Each row is a point on a tangle of strands that fork, close into loops and nearly touch. The rows are in no order.
Points whose rows are less than 80.7 apart are linked; no others are.
pivun: [  3 -27 -20   7  -7  17  12  30  38  -2  -6   0   0   5  25 -17  28 -12
 -15  -8   2   7 -10  11  -4 -30   4  21 -15  12  -4  23   6]
buk: [-12   3  34   1   8 -13 -19  -6 -18   8  26  25   0  -8   6  -1 -24  13
 -11  -9  -1  20   9 -11  10  -1  14  -6  12  -5  -8  11  18]
pudet: [ 20   8 -10   3   8 -27 -14  11 -19   5 -20  13  15   4 -29   3 -25 -16
   6   6 -34  12   0   6 -18 -12 -21  14  11 -11   1   1   7]
Melud: [  3   9   5   5   9 -22   4  -5  -6  -7 -24 -25 -11  12   3  10  29   8
  -1  19  13   7  32  -3   7  24 -38   5  12   9  16 -25  10]
pela: [ -5 -10  -1   5 -11  26  11  19 -19  24   3  23  47   8  -3 -12 -32   7
   3 -16  -4  13  -9 -21  22 -33  30   4  32  -6   8  -9 -19]
tiras: [  2 -29   0  -4  -4   0 -21   0  23   6   7  25  11 -12   4   5 -24  31
 -20 -39  -8  31  11  -8  26 -26   8   9  -9  16  -1   4  19]
Fif: [ -8 -32   1  -5  -3   9  11   1   1  19   3  30  33   8   0 -15 -22  14
  -7 -47   0  13  -5 -15  28 -25  12  11   4  -1  12  -6  10]
mugi: [-17 -12 -17 -14  -9  -9   5 -16  11  -9   7   5  -8  23  20  -3   9  -3
   0 -22  35 -10  -2  18 -19   4  -5  17 -23 -13  -7  -8   0]
Gegap: [ 11  -9   2  11 -19  18  41  -5  21  21  40  13   8  -6 -15 -17 -20  -3
  16   1  -3  -6   4  -9   0 -43  27  -4 -34  16   2   5  34]
Vub: [-13  14 -12 -10   8   6   3   4 -24 -11 -22 -13  22   1  -8  14  19  -8
  17  35 -23 -17 -10  21 -12  15 -25 -19   9  -8  -8 -12 -11]
Nani: [  7   9  18  -3  -2 -20   2 -16   1  11   3 -24  15  -2 -13  24 -12   3
   1 -16   6 -11  18 -13 -17   3 -25  16  12  -5   2 -10  -6]
Nelav: [-43  21   9   5  16  28  -7  -9 -37  12  11 -13 -10  11  -1   2  17  -5
  16  20  18 -15  -9  12 -10  24   8   1 -10   3 -25 -16 -17]
tusam: [  3  -4   1   6   7  12  10  -1 -16 -19   5 -23  -2  -4 -18   5   6   1
  -1  51  36 -33   0  -3   5  20 -30 -16 -48  -4  23 -19  12]
pokek: [ 19 -17 -33 -21   0 -11   6  -8  32 -21 -32  -2  -2  11   4  -5  19 -13
 -15 -20  -3  -5 -22  18  -6  -2  -8  16 -10 -19   5  11 -12]
Maf: [-18   2   5   0  15 -18  -6  11 -21  -8 -12 -11 -21   7  13  20   8  12
  10  16  19  16  17  -7   5  34 -44  -2  31  -1   8 -33  -8]
tor: [  3  17 -13  -3   0 -32 -44  -8 -15  15 -11  17  13  12 -15  -1 -31   1
  -7  -8 -35  22   2 -17   1  -5 -20  16  17 -22   7  -3   9]
lufe: [ -2  -3  -2  -6  -5  -6 -21  -4  19 -10 -15   0 -14  14   7  30   0   0
  -7 -35   0  18   7 -10  11  23 -35  -6  37 -24 -16  -5 -33]
zofug: [  9 -13   6  -7   3   7  42  -3  -9  12  -8   9  44  15 -25 -21  -9  13
   2 -35  -8 -10 -11  -6  24 -30   2  13  -3  -1  19  -3  12]
sevup: [  9   9   5  31   7  14   0   1  -7   4  14 -11 -18  20  -2   1  24  -6
 -12  31  20  -3  27  11 -11   5  -5 -12 -32  18 -21   1  -2]
ranu: [ -3   7   0 -24 -10 -18  15  -3  -4 -12 -16  -1  21  -8  -9 -19   1 -29
   5  -3 -10 -13 -22   4 -19   7  26  -2  -4 -20  11   5   5]
kekif: [ 23 -34  -3  10  -1   0  23  11   2   5 -32  -1  19 -13  -4  11  -8  -3
 -12 -25   2  -5   3 -18  14  -4  22  -9  -4  15  28  14  11]
kamik: [  5  20  15  -2   5 -17   3   7 -18  -7   7 -22 -24 -21   1  14   3 -12
   9  61   1 -17  -4  -1 -19  30 -25 -19  12  -1   5  -9 -12]
lilol: [ -1  -8 -13   2  -5   5   5  -3 -14 -36 -12   0   0   2   7  -4  21 -13
 -12  38  16 -16 -22  20 -17  16  12 -10 -16  -5  -7   0  -8]
Kas: [-12 -22 -36   6  23  10  -7  31 -34   3 -26   6   2   6  -5   4  -8 -20
  13  33 -13  -2 -19  24 -18  -1 -16  12  -4   8   3 -15 -10]
togid: [-22   2  10  -6   6  -4  18   4 -42  12 -17   3  23 -11 -23   6 -22   8
  20   6  -8 -25 -11 -18  23  12  -7  -7  14  -4  40 -15  22]
nek: [ -5  28  24  -5  -7 -24 -47 -30   6  18  13 -12   1 -12  16   3 -12  21
 -11 -11 -19   9  19 -33   0   9  -7  17  33  -9   7 -12   1]
pif: [-30 -33 -15  -6   7  19   0  24 -18  19 -12  23   3  20   2 -14 -13 -17
   3 -15  10   2 -27   1   2  -9  -6  28  -4  -3   5 -12  -5]
koru: [ 17 -30 -13  12   7  18   3  19   1  11 -24  -3  12   9  -3  30   3  -7
 -18  -4  -5  -3   0   4 -20 -16 -19  15   6   7 -21  10 -28]
zil: [-25   8   9 -23  -6 -10  -7 -18  12 -14  -3  -5 -15  19  20   8  20  -2
   3 -25  21   3   0  -4   1  29 -22   0  30 -28 -14 -13 -22]
gon: [  3   2   1 -25   3 -40  -5   8  -5 -10 -27  13   0  -8  -4  -4 -13  -5
  -1 -10  -8   2 -14 -10  11  25 -20  -5  25 -27  31   5  18]
Fik: [ 14  -4  -6 -10   0 -24   6  21  -7 -12 -41   7  13 -16  -1   2  -6  -9
  -4  -5 -14  11 -11 -17  19  24  12 -26  32 -13  32  16  15]
Neno: [  4 -25  -1  20  -7  20  20  24   9  26   1  -2  -5  -9  -3   1 -14 -29
  -9  11  -5 -12  -3  -9 -17 -41  13  30  -9  22  14  13   8]
ses: [ 10 -24  -9  16  -6  16  21  31  20   6   9  13   4   2  12 -23  11  -5
 -13  -1   6  28   6  12  10 -31  19   7 -20  22  -8  15  19]
zit: [ -9 -26 -25 -10   1   2   3  12 -16  15 -50   1  24   0   7   8  -5 -18
   3 -11 -20  -4 -16 -20   3  21  16 -26  23  -6  23   4  -4]
mem: [  2  14  24 -19 -16 -19   8   2  11  -2   4 -20 -26 -10  23   9  26  18
  -2  -2   7   0   7 -13   5  25 -31   3  45 -15  -4  -7 -25]
Vere: [-19   7  -6 -21  -6   1  27  16 -12 -11 -14   3  35   0  -8 -35   2 -11
  18 -11  18  -2 -28   8  22   7  34  -7  -3 -14  18 -14   6]
mutiz: [  0  -6  -9   1   3   2 -19   9 -18   3 -28   7  49   3  10  -1 -20  27
 -19 -20 -29  22   4 -47  42  -3   5 -17  32 -13  19  14   4]
Pulop: [-29  10  -4 -11  -7   2 -28 -12 -20  33  -7  12  14  14   1 -18  -4 -20
   7 -10 -22  -2 -12  -8 -14   5  15  11  13  -9  -3 -11   1]
pono: [  2 -14 -17 -14  -7 -10 -17  -7  44 -15 -21   8 -31   5  14  10  26   3
 -20 -33  24   8  16   8  22  25  -2  -6  -1  -2   5   2  13]
poror: [ -2  25  21  13  20 -12 -25 -31  15  10  29   8 -20  13  12 -10  -4  27
   5 -11  -6  29  26   8  -1  -9   1   1   7  20 -28  12  -4]
nevuk: [  4   6  21  -2  -8  -2  18 -10   6   6   4  -5  21   2 -13 -11  15  10
  -9 -13  11  -2  19   4   9 -10 -12   5 -26   6   4   0  31]
vuk: [ 10  -4  -5  -8  19   0  33  27 -24 -27 -24 -18  36 -16  -8  -5   0   1
  14  23   0 -11 -28   2  26  17 -10 -35   1  -7  25   1   4]
kug: [ 13  -8 -15 -15  20 -15  15  15 -14 -36 -44  -6  15  -8   7   1  15  -5
   2  22 -13 -12 -19   8  18  27  -8 -35  16  -7  27   7  10]
Mep: [  0  13  -3 -10  -9 -11   7 -20   0 -51  -3 -13 -17   8  14  -1  28  -2
  -5  30  23 -20 -12  19 -14  18  -8  -1  -6 -18  -1  -8 -10]
pepa: [  5   9   8  11  15  -7 -16 -29  26  21  33  12 -15   5   9 -19 -14  30
  19  -8 -16  23  15  11  -8 -25  15   5 -19  35 -30  22  22]
Fubu: [ 11 -19  -5  20  11  18  25  36 -28  -1  11  20   1  -1 -21 -11 -28 -22
  -1  20  18   7 -14   8   0 -17  16   2 -19   9   4  -2  -1]
piv: [ -1 -20 -12  11  -4  33  34  33 -15   1  -7  -1  16   1  -5 -15   0 -20
  -4  27  18  -3 -18   5   1 -11  28  -4 -15  12   7   0  -9]
Bemez: [  7   0  -9  21   0  -7   3 -10  10   0 -17 -27  -9  22   3   7  33   4
  -5  -4  15  13  43  -1  -5   6 -16  17  -5  18   2 -29   2]
fimev: [ 14 -22  -9  -6 -15  -2   8  12  30   3 -21   3  19 -21   4  -4  -3  -1
 -11 -35  -1  19   1 -12  20  -6  48 -16   6   9  26  10  15]
supeb: [ 15  -3  -3  -2  15  -5  17   6 -30  10 -12   5  25   7 -38   8 -27  -7
   7   8 -12 -14  -4   5 -10 -15 -26  17  -8  -3  15  -9   4]
pak: [ 31   5   3   7   3 -10  10  -4  14 -39  33  12 -20   3   5 -10   4 -11
  -7  22  12  -9 -12  28 -21  -3   8 -17 -24 -10 -25  34  -7]
Nuge: [ -5 -19  12  -3   1  -9 -36  -2   8   7  -4  23   1  -4  10  20 -14  22
 -29 -32   2  29  17 -13  25   4  -5   0  13  -3  -6   7   5]
ser: [ -1  12  28   5 -12  25  30  -7   1  21  32   4  23 -11 -29 -28  -9   0
   2  14   3   2  12 -16  17 -24  29 -26 -21   6  10  -9  25]
dital: [  5   0  -8  20 -13   6   3 -10  41 -11  33 -19 -30   6  30  30  15  17
  11 -11  18  -5  27   7 -23   1  15  -9 -20  18 -27  12 -14]
Vipo: [-41   3  -2  -3  11  35 -11  -4 -43  25 -12 -11  13  11  -7  18   9   2
  15  10   6 -13   5   3  -8  14  -7   6   6   7 -11 -27 -11]
luvi: [-21  11  22  -7  13  -9   1  19 -30 -11   1   4  -3  -8  -9 -17  13  11
   9  19  24   4 -12  12  32  27 -23   2 -14  -4   7 -15  25]
lur: [ 39  21  14   9  -1 -15   5  -1  34 -40  34  -2 -40  -9   4   5  11   4
   1   7  11  -2  14  25   0  -5 -13 -13  -8   1 -23  26  -7]
pomir: [-19   7 -17  -3  11  18  13  23 -45  -4  -1  10  20 -17 -32  -3 -32 -18
  40  18  -8  -6 -35   6   1   3  18   2  -2 -19   3 -14  -9]
zole: [ -3 -23 -22  12  -3  32  12  22 -27 -29  -6  -5  10 -13  -1  -8   6 -18
  -7  47  20  -8 -31  13  -4   8  29 -17 -28   2   1  -2 -10]
sezur: [-11   9  -8   7  11  35  10  -1 -26  15  12  -8  -6   6 -35 -13   1 -13
  13  39   9 -20  -6  13  -7  -7  -7  17 -46   7   7 -23   4]
gegis: [  5 -22 -24   7  -8   0 -16  -2  33   4 -33 -10 -22  16  18  13  33  -1
 -18 -17  12  12  24   5   3   6  -2  14  -9  14   8  -4  -2]
rop: [  9  14  38 -12 -22 -11  -9  -1  23   8  12 -15 -21 -28  20  14  30  30
 -17  -6   1  -2  14 -11  16  14 -12  -6  31   4  -9   9  -5]
kipu: [-18 -26 -27   9  21  23  12  38 -36  16 -26  18  13  11 -15 -12 -19  -9
  17   9  -8   4 -21   3  18 -17  -8  25  -3  10  21 -21   3]
ligu: [  4   5 -16   4 -11 -17 -38 -25  38  22   2 -22 -28   1   1   7  -9 -11
  -1 -35 -17  19  10  -7 -16   0   4  18   5  10   4 -21 -19]
kede: [  6  -4 -19   0  -5  -5  10  -3  20 -15  14   1 -17  11  23 -35  11 -24
  -4  20   1 -12 -28  27 -32 -26  15  28 -30  -4  -4  20   1]
fek: [  0   7   8 -17  -3   0 -54 -26  44  -4  33   5 -18 -16  18  11 -14  46
   4 -35 -13  15  -2 -12   5  -5  10 -18   8  31 -26   1  11]
ziro: [ -5  -6   2  17  -3  20  34  16 -23  11   3  16  21   4 -29 -12 -26  10
   8  16  21   7   2 -12  44 -23  35 -12   4  12  30 -30   1]
pevaz: [  4 -22 -15  11  -4   1  -4   2  35  12  21   1 -30   0  28  13  -8   0
   4 -17  12  -1   5  10 -26 -17  13  12 -22  20 -21  15  -1]
toman: [ 10  -8  -4  -7 -23   8   1   4  35  16  -1  -7  25 -27  -3 -13   3  -7
  -7 -31 -24   4  -8  -6  -6 -25  43   5  -1  18   6  10   9]
tili: [ -5  10  25   5   9  14   2   9 -37  15  14   1   1 -12 -13  17 -17 -17
   0  26   2 -16  -5  -9 -21  14  12 -25  11   0 -13  14 -11]
vapu: [ 31 -15  -7   3  -1  -6  -8  21   9 -12 -18  10  -3  -8  -6  25   4 -16
 -14 -10 -12   6  -6  10 -12  -6  -1  -4  14  -4 -22  22 -29]
rinet: [ -9  19  11  -7   2  -7 -30 -24  21   6   9  11 -22  17  16 -13  22   9
  -3 -22  -9  25  20  14   8   0   6   2  13   3 -29  -1   1]
keget: [  7 -17 -16  -1  -7  13 -26 -11  -2  25 -24  10  49  -1  10  -2 -22  15
 -19 -41 -40   9  -9 -43  28  -3   7  -2  20 -10  18   5  -4]
fibi: [  2   6   2  -2   6 -19 -21  -7  -1 -18  -7  19 -44   4  13  12  -4 -29
   0   4   2  -3  -6   9 -22  22  17 -13  17 -14 -16  14 -29]
fitu: [ 15   4  -4 -15 -17 -10   2  -7  44  -1  14  -5   5 -23  -3  -5   8  -2
   3 -29 -13  -5  -8  10 -14 -19  25   2 -17   6 -12  20  15]
Tidu: [-39  -3   6  -7   5  12 -19  10 -38  15 -25   5  20   1   7  16   7  13
   8   0  -3  -5  -3 -14  17  33 -15 -15  28  -6   0  -9   3]
kozat: [ 17   1 -23   5 -14   3  19 -19   6 -18   4 -21   9  16   1 -15  12  -7
 -10  30  13 -23 -22  23 -38 -22 -14  28 -37 -14   2  -4 -10]
nol: [ 11  36  38  10   5 -27   0 -17  19   4  31  -9 -57 -16  23  -9  10  17
   4  20   7   8  23   1   1  14  -2 -12  16  14  -2  19  -6]
vetum: [ 14  -6 -22  13  -3 -17 -16  -7  42   2  16 -20 -37   0   8  18 -14  -7
   5 -29   7  13   9   2 -34 -15   4  21 -11  17  -3  -6 -22]
gud: [-18 -17  -2  13  -7  29  44   8 -16  22  22  29   6   7 -28 -15 -12  -4
  10   2  17 -11 -10 -11  21 -32  28  14  -5  18  30 -26   9]
Poram: [ 24   7 -18   7 -19  -7  20 -25  29 -24   0 -29   3   6   5  12  21  -3
 -11   7   7 -21  -4  14 -39 -15  -4  19 -24 -13  -6   2 -22]
pere: [-29 -22 -19  -5  -1  12  18   1  -6   7   1   6  -5  27  12 -10   1  -2
   1  -9  34 -15  -8  14 -13 -15 -12  41 -32   2   4 -15   6]
binup: [ -4  -6   2   8   2   1  -6 -14 -14  28  11  -6 -11  12  -2  11 -21  -8
  -1 -15  11  -1  20  -3 -29 -11  -2  26   0   6  -8 -11  -8]
disel: [  3  17  13  -7  -2 -19  20 -22  27 -13  49   0 -23   4  27  -3   2  17
  26   5  31 -12  11   9 -11  14  -4 -16 -25   0 -19  21  29]
Mina: [-16 -15  -8 -17  -9  -8   1  -6  25 -19   4  19 -16  10  27   0  26   6
  -5 -29  34   0   8  15   8  16   4  -5 -13 -11 -11   8  22]
tesod: [ 21 -45 -26   8  -6  -2  22  11   6  -7 -30  -4   3  -5  11   9  -5 -12
 -19   0  12 -21 -12   0 -15  -9   6  18 -24   6  27  13   3]
vevi: [ -5  -6 -30 -13  18 -11  -6   4  -6  -5 -27   1   6  32  -4  11   2 -10
  12  -6  -7   9  -5  19 -13   5 -46  11  15 -18 -13 -25 -26]
vore: [  9  -4  19   8   0  23  13   2 -19   3   4 -14   3 -12 -17  37  -4 -15
 -16  31  19 -24   7 -10 -23  11  -3 -21  -8   3  -7   9 -12]
Pobi: [-18  20  29  -5  -5  -6  16 -10   1   0  42 -10 -15   4  18  -6  12  15
   8   6  41 -13  10   4   0  15 -19  -8 -16  -2  -9  -3  20]
lif: [ -2   6  16  14  -2  28 -13   2 -40  25  12  11  31 -14 -17  11 -20  -3
  -9  13 -22  -3   6 -25 -12  -6  25 -10  26   3  -6   6  -2]
zafi: [ 17 -23 -25  11  16  -6   7   3  -3 -16 -32 -14   2  17   2  30   3  -6
  -2   9   3   0  10   9 -20  -1 -39   6   6   3  -6 -14 -30]
Kuzog: [-23   4  13  -4   2  -1 -10   7 -21  12   7  26   6   8  -2 -20  -6  -6
   1 -12  -3  18  -6   1   4   1  25  -3   4  -6  -9   0  12]
gumi: [  4 -13  -4  13   0   1 -10   4  -7  33 -11   0 -14   2  -1  -2 -11 -25
  -5   8 -12   1   8  -3 -26 -17  13  26  -3  19   5  -1   1]
tipo: [-15  27  10  21  15   4  -4 -20 -14   5  11 -17 -23  28   5  -5  21  -6
  10  16  12   7  21  10 -22  11  -1  -2   3   9 -23 -12 -30]
molu: [-23  -6  -5  -8   9  14  16  16 -49   5  -9  14  24 -16 -26  21 -34  -7
  29   5  -4 -22 -23 -13   3  11   3  -9  16 -11  23  -7  -3]
taded: [ 14   4 -28  13 -25   5  -1 -18  46 -37  -6 -29 -33   8  20  14  32  -4
  -3 -11   1  -2   9   9 -25  -9   8  16  -8  -5  -6  -8 -38]
fid: [ -4  22  30 -13   0 -21 -34  -4  12  -1  25  24 -43 -10  23   1  -7  13
  -8 -13  -8  15  -3  -6  12  17  -3 -13  45 -13 -19  25 -18]
Fom: [-11   7  25  -7  -2 -14 -40 -20 -14  10  25  24  17 -16  11  -2 -37  17
 -15 -15 -19   2   7 -34   8  -6   9  14  16 -12   7   1  15]
Rugal: [ 15  18  -4 -11 -13 -14   2 -16  13 -70  -6 -16 -51   7  18 -11  26  -8
   3  25  13  -5  13  10   1  17 -19   8  22 -24   9 -11 -19]
Bazo: [ -8  18  40  -4  -7  16  21  16 -20   9  19  -5  23 -19 -23 -17  -2   5
  -4  19   9  -1  -6 -17  19   3   8 -31   1  -8   9  -2  13]
depu: [ 10  14  23  -3  -9 -12  -8  -7   7   9 -12  -6  26 -13 -12  -5  15  20
 -22  -5 -22  13  18 -11  18  -4   2   3   3   5  11   8  25]
Rokup: [  1 -13 -20 -24  -7  -8   8   1  17   5 -24   0  16   8   1 -18   4 -27
  -4 -20 -17  -5 -30   8 -18 -15   0  26  -7 -17   9   9  -7]
vidi: [ 13  12   3   6  11 -19   5 -30  32   4  37   8 -26  -1  13 -13 -16  22
  37  -4   3   7  14  13 -14  -2  13 -11 -27  24 -26  31  30]
ketan: [  8  -3 -16   9 -16  25  30 -11  10  -4  28 -11   6  15  -3 -10  -2  -6
  -9  34  21 -35 -19  13 -33 -24  -4  12 -58 -17   7   3   2]
natem: [ -7   3   8  13  15  18  25  16 -33  -1  -2  10  20  -1 -44 -17 -11  10
  11  19  14   5  -5  -2  48  -6  -1  -1 -27   7  27 -29  21]
zatu: [  2 -26  -9   2 -12  17 -34  -3  15  38 -17  -1  17  -3   6  12  -6  -1
 -21 -36 -27   4  -2 -20   3  -7   0  18  10   9   6  -4  -9]
Pabop: [  4 -10  -7  -7  10   2  30 -16 -14   1 -36 -24  17  11  -6   9  12   2
  -1   0   7 -34   6  -3   0   6 -16   5 -20   9  27 -10  12]
tozod: [-11  15  14 -13  17  -7  14  18 -35  10  -5 -13  13 -23 -20   0  -8  22
  19  32  -6 -14 -15  -3  25  19 -46  -2  -3  -8  25 -17  21]
dek: [ 12  17  22 -17 -12 -32  -4 -15  25  -3  10 -15   2 -18  -8  10  -3  -4
   2 -24   1 -12   3   0 -18   0  -8   7   9  -8  -5   7   0]
Moneb: [  2  23  -5  -7   9 -16 -14  -2  -5 -16 -13   4  -9  30  -6 -11  23  -6
   9   3  -8  13   3  24  -2   2 -32  12  13 -13 -26 -13 -18]
zusiz: [  0  -6 -13  10  -1  16   5  23 -32  11 -27  10  54   9  -2  -3 -28  17
   4  -7 -13  16  -3 -25  30 -13  16 -21  35  -6  12  -2  -9]
pid: [ 26  -7  -6  -4  -5 -23 -16   5  24 -29  -8  10 -34 -14   1  23  -1 -21
 -12  -9   1  -2  -5  10 -15   8  12  -5   8  -7 -12  20 -20]
zisu: [ 21  35  15  12   5 -18   7 -19  33 -40  29 -16 -60   2  16 -11  12   4
  20   4   7   7  30  14  -2   6  -7  -3   9   4  -7  13 -18]
Petod: [-12  17  22  -4   1 -18 -11   2 -20  -2   5   2 -20  -9   6  11  -6 -17
   3  14   1 -12  -7  -3 -21  27   2 -13  24 -11 -13  11 -15]
Nifan: [ -9   0  -1   9  -3  -4 -10 -19  45 -15  40 -11 -44   6  31  24   4  30
  22 -39  22  17  29  -6  -7   8   5 -13   4  15 -23   0  -4]
funuf: [ 22  18  29  -7  -9 -12   5  -3  20   5 -16 -32  12 -16  -4  14  30  27
 -19   1 -17  -8  15 -12  18   5 -30  -4  20   8   5  11   5]
Pite: [ 15  10 -21  28 -17  -7   4 -24  42 -37  23 -27 -43   2  31  21  16   8
   9   4  13  -9  20   6 -30   2  26  -3 -21   8   0   4 -21]
Nabez: [ -7   8  -3   6   0   2 -35  -5 -20   6  18  28  38  -4   4 -19 -37  11
 -15  -5 -39  23  10 -39  11 -29  31  13  14 -11  -2   7  -2]
sefuf: [  0  -8   8  -8   3  15  44  -6  -9   2 -10  -9  34  12 -22  -9  13   7
  -1  -9   7 -26  -4   0  16  -6 -11   0 -27   2  17   1  15]
Dusel: [ 20  -8   4  16  12  -2  15  12 -15 -16  32  19  -8   0  -9 -17 -22 -22
   1  25  23  -2 -11  21 -12  -6  17 -14 -37   3  -7  17   7]
Rido: [-15  -9 -36   1  28  30   3  17 -32  -8 -17 -11  27 -10 -13  12   6  -7
  24  43 -22 -12 -22  34   0   4 -18  -5 -16  -1  -1 -17  -9]
miret: [  3  -1  -2  24  10  30   2  10 -21   3  16  -8 -13  13 -22 -14  13  -8
  -4  42  28 -13  14  10   3   1  -8  -6 -57  13   5 -14  14]
luma: [ -3   1  -4 -28 -10  -3 -37 -18  54  -6  24  12 -27  -6   8  14 -11  21
   0 -51  -5  16  -9   4  12   5   3 -17  11   6 -30   5   3]
bap: [ 18 -15   6   9 -13   6  33   1   7  18  22   6  11 -12 -27  -2 -23 -16
   1  -6  -3 -17   0  -2 -14 -36  14  17 -26   8  10   9  11]
Zibeg: [-14 -10 -15 -18   2   4 -12   0 -13  11 -40   5  29  11   8  13   8  -2
   0 -22 -25  -5 -12 -16   8  24 -15 -22  31 -19  -3   5 -10]
Did: [ 13  34  -5   1  -1 -17  -6 -24  35 -47   2 -15 -63  10  13 -18  15 -16
  12  -1  -2   8  27  14  -5  10   2  10  17 -11   4  -7 -20]
raroz: [ 17   8  -8  -2   1  -4 -24  11  26  16   0  10  -3   3  -6 -20   4  -9
 -10 -20 -37  28  -9  13  -6 -30   4  25   6   3 -21  16  -5]
Zap: [ -1 -33  -2   8  -5   4  -9   0  18  18  21  19 -15  -2  16  13 -18  15
  -4 -30  15  14  18   0   1 -21  12   9 -21  25 -17   6  23]
Vopa: [-13  27  44  -8  -4   3   8  -1  -9  18  30 -11  -9 -12   4 -17  23  15
  -8  27  14  -5   4  -5   8  17 -10 -20  -1   4 -10   5  12]
fab: [ -2   4  12 -24   3 -29  18   6 -17 -23  -4   9  13 -13 -15  -7 -11 -13
   7  -1  16 -17 -28   7  -8  15 -15   5  -1 -26  15   3  10]
vudok: [ -1 -14  -3  -1  12   5  23  -9 -18 -18 -25 -28   8   0   2  14  18  10
  -4  28  27 -33   0   0  14  29 -24 -13 -24   8  30 -10  16]
nufit: [ -5  19   7  -2   4   5  -4  15 -18  -3 -23  -7  13  -1   0  15  32   6
   4  35 -31  -2   9   6   7  15 -34 -31  30   1 -13  -3  -9]
moz: [-18 -13  -6  13  17  21  15  18 -35 -16  -2   4   7  -8 -21 -12   2   2
  17  15  31  -8 -15  14  39  20   2   4 -38   0  10 -21  16]
rarit: [  7  12   0  -7  -5  -6 -11  -7  35  -3   8  10 -21  -1   5 -21  26  -2
  -2 -16 -15  14   8  24  -1 -10  23  -5  -4   6 -27  20   9]
nulo: [  9  22  31   0   8 -25 -21 -10  22  -5  25  14 -51 -28  20   3  -8  12
   2   1  -2   7   7   6   3  13  18 -21  25  10  -7  34  -2]
Kiti: [ -3  17  -7 -15  -6 -39 -33  -3 -17   9 -18  10  14  -3  -2   0 -21  14
  -2   0 -36  13  -7 -31  13   9 -37  -4  36 -26  22   7  15]
Vit: [-15  26   0  13  22  40   3  15 -43  15  17   0   7  -8 -40 -15 -16 -14
  26  36  -9   0 -22  10   9  -1  15  -5 -23  -7  -8 -11  -4]
Sapa: [ -7  -5  11  17   1  31   3  11   7  34  25   8   9   4  10 -31   2   2
 -10   4 -21  22   5   1   0 -43  31  11  -5  26 -18  14   9]
lal: [  3   8  -6 -15 -13  -7 -37 -13  46 -10   7   9 -35   0  -1  24  -8   4
 -12 -43  -6  22   2   3  25  16 -17  -6  29 -13 -12   0 -19]
mele: [ -2  15  -3  -5 -18 -15 -41 -30  20  21 -16 -21  -3  -7   4  12   5 -14
  -2 -21 -27   1  15 -21 -14  17   5   5  27  -4   4 -15 -11]
guse: [  1  16  17   1  -4  17  -3   8 -26  17  -7  -9  47  -9 -14  14   6  10
  -7  14 -38  -3   3 -19   1   2 -14 -19  34  -7  -7  10   0]
rebun: [-18  11  19  10   8  14 -17  19 -35   4 -13   3   0   0   1  14  25   6
  -7  34  -6  11  10  -3  14  21  -7 -26  24   9 -20  -4  -3]
ger: [  1   6   9   5  -2  14 -27  -8   8  19  28  14  29 -13   9 -23 -20  14
 -14 -12 -42  24   7 -17   5 -35  41   9   8   7 -15   8   3]

How many points has the smallest loop of links through each point below? Write 0 if it is on no loop.
Zap | 10
dek | 18
Fubu | 11
gegis | 0

A piece is two or more points that can be reached from each other along the links. Count, over all rows, the pieces, the separate loops (a circle has one, a figure eight two, a Y none), the forks (points with three links) and the tips (points with one).
pieces | 3
loops | 3
forks | 19
tips | 19

Name the points in between on the shortest way along the links from the first point to the second, in order.
nek, tozod | Fom > buk > Nuge > tiras > Fif > zofug > sefuf > Pabop > vudok > tusam > miret > sezur > Vit > pomir > molu > togid
Zap, rop | tiras > Fif > zofug > sefuf > nevuk > depu > funuf
supeb, rebun | pudet > tor > Kiti > gon > Fik > zit > Zibeg > Tidu
pokek, fibi | Rokup > ranu > fab > gon > Fik > zit > Zibeg > Tidu > rebun > nufit > guse > lif > tili > Petod
